Each row is a point on a tangle of strands that fork, close into loops and nearly touch. The rows are in no order.
(in the rows, 100 means zero)
Two points are linked if the straight distance between their rows is under 62.4. Some points are linked to none.
j818: 106  100  111  172  136  80  54  46  113  121  70  100  116  109  56  66  108  114  106  73
j246: 142  92  128  160  120  98  68  125  128  128  76  164  145  115  105  66  92  105  71  85
j232: 102  60  134  119  65  54  85  50  96  77  102  47  105  82  82  72  85  74  125  143
j104: 79  145  76  120  113  172  109  98  113  93  95  108  51  102  48  85  85  138  107  72
j876: 93  108  102  140  107  135  86  87  122  94  95  112  93  100  66  68  82  108  109  96
j828: 84  124  71  56  119  106  112  113  99  93  109  104  92  115  125  124  122  106  84  98
j325: 125  74  129  63  107  79  100  150  101  128  110  115  124  89  131  127  89  83  81  83
j456: 134  63  127  57  115  71  91  155  79  139  108  98  127  77  115  137  75  88  104  63
j66: 79  117  78  97  66  129  139  102  127  67  111  114  65  111  123  93  108  87  102  130
j349: 93  111  69  23  122  111  119  135  76  123  101  95  107  114  115  158  117  110  84  74
j569: 116  91  88  59  94  58  138  155  78  103  118  110  132  113  173  128  137  82  49  105
j682: 109  98  89  58  89  57  144  145  85  97  121  84  108  103  157  123  135  64  65  106
j547: 131  72  149  72  85  124  123  175  105  113  120  128  122  68  125  117  42  92  78  101
j515: 118  83  120  79  132  74  73  103  97  134  86  120  130  102  114  123  104  97  87  78
j878: 110  131  91  169  88  133  73  69  114  96  71  125  81  136  79  45  142  124  91  73
j870: 108  60  146  109  57  121  121  128  103  92  108  113  111  77  104  83  31  89  93  150
j898: 135  87  136  148  142  61  46  85  113  139  66  147  155  117  110  82  107  104  79  75
j625: 112  128  106  161  131  150  86  110  110  141  67  111  86  124  46  83  83  168  82  43
j370: 96  81  117  109  77  168  120  141  113  79  108  123  96  70  86  78  17  115  98  130
j304: 84  138  68  119  117  88  77  49  108  90  88  99  88  123  94  79  149  106  107  84
j770: 89  81  109  69  90  113  108  97  92  81  120  59  65  57  81  120  62  94  118  96
j20: 105  94  96  56  89  57  150  145  91  104  127  69  97  87  137  114  121  53  86  107
j531: 90  122  83  142  94  98  78  57  124  80  86  107  91  125  89  61  137  90  116  102
j908: 105  93  114  173  109  79  51  36  113  107  72  96  123  115  56  47  107  99  119  95
j975: 96  62  117  110  79  79  76  53  93  73  97  54  97  76  73  78  70  94  125  129
j797: 103  110  81  64  113  80  104  113  91  102  104  112  112  117  142  120  132  97  76  101
j250: 68  116  89  65  84  138  136  107  120  73  119  87  58  83  98  112  90  89  106  111
j509: 107  129  92  166  100  146  77  74  114  110  69  109  71  131  56  52  124  139  91  66
j468: 83  106  100  139  59  125  113  84  128  66  98  105  83  116  80  59  101  85  130  150
j162: 86  70  122  97  34  120  139  105  96  73  112  77  79  73  84  79  54  81  114  166
j545: 74  85  94  97  89  112  93  52  102  66  102  41  64  64  62  98  64  104  134  122
j652: 76  130  75  120  109  177  107  94  116  92  95  94  60  82  40  84  64  129  117  88
j694: 68  125  86  74  68  162  146  117  129  69  122  105  50  87  96  106  73  93  109  120
j195: 92  105  78  38  106  69  144  137  78  102  123  56  86  92  119  126  123  60  95  91
j178: 91  77  97  78  87  116  99  76  88  68  111  34  61  53  63  112  53  100  128  107
j736: 83  86  121  116  38  95  136  89  113  80  115  81  86  96  97  81  105  57  122  173
j235: 102  87  114  77  130  96  85  98  80  129  88  89  102  78  88  141  75  118  114  67
j285: 112  131  102  157  110  160  87  102  111  127  66  118  78  127  52  70  110  158  79  48
j943: 93  92  103  74  79  44  135  98  102  99  120  43  85  83  116  103  129  43  106  119
j572: 86  138  70  103  120  140  103  86  113  96  96  104  66  104  67  100  105  127  109  79
j710: 109  64  134  103  35  116  132  123  85  78  106  86  94  68  93  77  28  80  101  166
j482: 78  98  99  119  66  135  107  79  120  64  102  93  76  98  63  71  75  90  131  138
j656: 77  104  95  104  119  91  73  49  105  93  91  73  82  89  66  101  101  100  123  89
j705: 109  114  103  151  126  167  92  113  107  132  78  112  91  98  47  76  61  158  94  65
j658: 89  137  44  106  134  72  79  83  55  111  110  125  138  144  124  106  177  148  67  82
j169: 98  125  81  120  81  114  112  104  114  74  104  147  99  126  139  74  130  111  90  110
j789: 108  106  114  161  44  92  113  86  120  72  96  122  102  131  118  60  137  69  122  181
j168: 124  73  131  56  102  130  107  167  87  125  106  111  116  64  100  144  42  116  104  74
j912: 87  106  69  48  109  56  122  106  85  93  110  56  90  109  126  125  145  65  87  95
j837: 79  98  101  112  94  97  82  52  120  77  98  81  86  94  69  82  94  91  121  111
j219: 99  92  100  48  116  127  103  132  72  128  98  78  75  65  77  157  55  115  123  60
j854: 98  143  51  118  139  59  69  59  66  116  95  115  129  147  103  106  174  143  81  74
j544: 85  92  100  64  112  123  105  102  93  99  116  74  72  70  84  128  69  104  117  85
j419: 81  85  118  101  32  112  142  92  106  71  120  65  66  77  90  84  79  70  127  174
j865: 99  78  129  120  61  120  121  112  119  84  109  114  99  91  92  75  61  82  103  155
j454: 105  94  68  64  128  37  92  90  65  106  103  83  127  133  141  127  167  94  74  91
j701: 102  88  91  39  118  87  109  115  66  107  118  42  71  59  78  144  77  87  132  71
j940: 85  123  47  80  128  84  91  92  60  101  118  117  132  135  137  130  165  137  71  89
j649: 109  75  113  67  122  104  90  115  66  134  86  75  99  67  76  159  58  120  119  58
j218: 97  83  98  63  115  79  84  82  74  107  104  42  71  61  72  139  90  89  131  68
j600: 103  96  109  147  126  153  81  103  104  112  83  100  108  79  55  70  44  141  103  87
j422: 91  115  90  94  117  91  92  73  115  98  96  102  94  107  106  101  116  95  101  93
j404: 107  113  90  155  96  72  60  39  119  85  80  113  109  139  101  52  151  88  115  105
j360: 90  143  70  139  74  109  117  113  89  69  118  162  120  134  158  54  156  134  80  105
j589: 73  81  106  99  70  75  109  54  112  74  113  50  81  84  84  94  104  60  128  133
j140: 114  91  124  113  77  90  104  107  131  91  102  136  119  111  139  86  106  78  88  131
j84: 127  64  139  91  137  76  68  119  80  159  71  114  145  94  97  142  71  120  98  60
j597: 108  111  99  119  85  99  102  100  124  86  100  138  105  118  127  75  112  84  91  120
j279: 108  87  98  48  97  61  132  139  76  107  135  55  88  61  102  129  82  61  116  89
j534: 98  86  98  64  92  56  129  114  86  94  137  34  80  60  98  116  94  54  124  95
j938: 129  64  132  71  126  88  76  140  78  148  86  111  136  81  104  146  62  110  101  58
j696: 77  111  85  131  97  185  111  95  114  74  97  93  64  84  41  64  51  127  121  105
j429: 72  131  77  83  58  148  161  117  130  62  120  111  50  99  119  102  98  89  98  138
j284: 95  78  122  119  52  101  116  96  120  80  111  103  94  96  106  76  86  70  108  156
j787: 96  69  132  127  55  62  93  60  110  78  104  73  110  103  97  74  102  60  122  156
j460: 105  86  106  155  121  123  70  68  100  105  73  82  108  77  49  66  53  135  115  97
j888: 126  85  132  117  117  79  68  119  117  121  88  151  140  110  132  94  94  93  77  99
j118: 106  91  103  83  81  36  144  119  96  100  121  62  101  82  137  106  129  35  90  113
j322: 92  116  88  152  50  109  118  84  125  59  101  115  85  132  100  66  128  78  131  157
j930: 107  107  70  22  118  117  112  153  73  142  92  120  127  114  112  162  104  123  82  63
j196: 80  134  34  66  123  106  103  102  58  100  114  115  112  130  128  133  155  136  73  91
j941: 119  83  149  78  73  125  135  175  123  115  117  145  118  83  146  110  58  84  64  115
j939: 105  95  105  159  107  61  51  39  122  98  74  103  124  123  78  54  128  84  117  104
j126: 79  113  88  41  115  115  114  114  87  107  105  74  71  91  94  138  99  102  112  79
j336: 142  87  134  162  117  75  52  99  124  121  75  159  152  124  117  62  105  93  76  90
j449: 98  124  83  113  73  98  134  113  104  75  109  147  110  125  169  87  131  100  76  122
j723: 81  90  94  60  76  79  135  94  99  82  135  32  62  67  91  112  97  59  124  106
j611: 86  92  101  83  75  66  119  71  108  85  116  56  78  93  106  98  121  56  117  120
j249: 97  86  122  142  51  78  107  69  122  78  102  105  110  118  104  61  118  63  127  171
j135: 100  94  82  54  125  45  100  100  77  111  100  67  111  123  126  126  155  81  88  85
j61: 103  90  121  112  137  100  74  89  96  127  85  103  110  83  78  117  73  118  109  75
j742: 122  80  137  87  107  89  91  139  114  116  101  131  128  106  137  110  88  85  78  100
j949: 75  125  89  102  104  132  103  88  124  80  101  105  74  95  84  97  96  101  115  95
j379: 88  84  99  104  118  90  70  40  89  96  92  54  85  71  55  111  91  105  129  91
j567: 118  90  102  81  95  58  123  142  83  103  116  128  141  125  184  116  142  85  47  107
j323: 84  112  89  62  114  113  113  111  109  98  107  96  83  101  108  124  99  98  100  95
j396: 77  142  37  63  129  111  107  87  78  95  106  94  83  125  102  129  143  129  87  90
j959: 82  114  61  21  118  105  130  131  77  105  111  74  82  103  111  143  120  97  92  83
j433: 116  104  93  72  112  69  98  129  85  108  101  132  135  124  162  120  135  107  57  95
j489: 106  125  76  54  127  118  104  140  83  132  90  135  124  128  114  148  112  136  76  78
j565: 124  89  137  81  91  101  120  158  123  115  111  152  127  98  153  106  82  88  62  107
j781: 125  87  136  147  121  107  64  101  116  121  79  140  142  102  93  72  77  112  92  89
j270: 112  123  89  88  138  99  83  109  92  125  82  134  113  119  104  117  112  127  85  75
j273: 79  92  102  66  78  105  123  96  98  79  133  51  56  64  88  110  82  74  117  108
j334: 127  87  130  144  107  71  65  100  121  110  84  159  143  124  137  70  117  90  80  104
j307: 75  108  86  136  78  163  109  88  114  57  97  96  69  99  45  53  70  111  130  128
j728: 106  85  113  50  114  143  106  150  76  127  93  99  99  66  78  155  46  130  113  64
j700: 114  109  105  113  73  82  121  125  111  88  108  152  124  120  178  91  128  88  67  129
j817: 97  97  90  30  104  89  130  141  78  106  122  55  72  66  91  136  82  76  125  73
j166: 114  80  130  134  126  94  67  91  112  120  84  124  131  88  79  91  72  116  98  90
j970: 101  139  80  161  92  110  67  45  105  88  73  108  82  141  76  49  161  120  104  75
j539: 78  79  106  90  70  91  99  44  98  63  113  31  70  73  70  100  83  84  137  124
j966: 75  146  49  86  125  122  107  80  99  92  94  100  69  114  87  110  123  123  102  81
j150: 101  146  62  132  138  68  66  51  77  118  84  110  98  146  88  88  164  147  91  66
j466: 131  72  148  72  103  123  99  173  97  119  106  130  124  68  114  128  35  113  86  83
j718: 99  143  72  141  118  88  66  42  97  97  81  107  88  138  79  69  161  123  98  77
j164: 132  59  148  119  144  62  55  98  84  157  78  112  152  89  96  125  74  119  94  68
j145: 130  128  95  151  87  131  82  125  116  98  87  174  119  129  127  56  119  124  73  83
j152: 134  72  141  134  143  66  52  98  101  147  72  133  154  105  103  105  80  110  88  76
j549: 97  77  108  83  114  83  76  68  75  90  103  33  77  56  62  127  71  103  128  83
j885: 102  94  110  165  130  101  64  55  104  124  72  88  114  90  50  63  74  131  113  86
j907: 82  117  92  110  87  120  111  84  130  72  111  107  78  106  98  88  99  85  107  121
j562: 94  98  56  71  130  57  83  95  56  108  105  106  143  139  148  142  173  121  69  92
j790: 86  80  110  119  86  105  92  69  109  75  102  80  92  88  74  80  71  91  123  128
j749: 125  86  127  118  82  64  104  115  124  103  103  141  131  120  164  93  114  72  72  124
j825: 93  137  47  64  128  115  102  121  72  112  100  128  111  130  117  142  129  139  78  79

How many points has the smallest loop of links through each point below? Write 0 if it is on no loop.
j828: 18
j700: 6
j246: 17
j152: 11
j930: 21
j865: 7
j885: 16
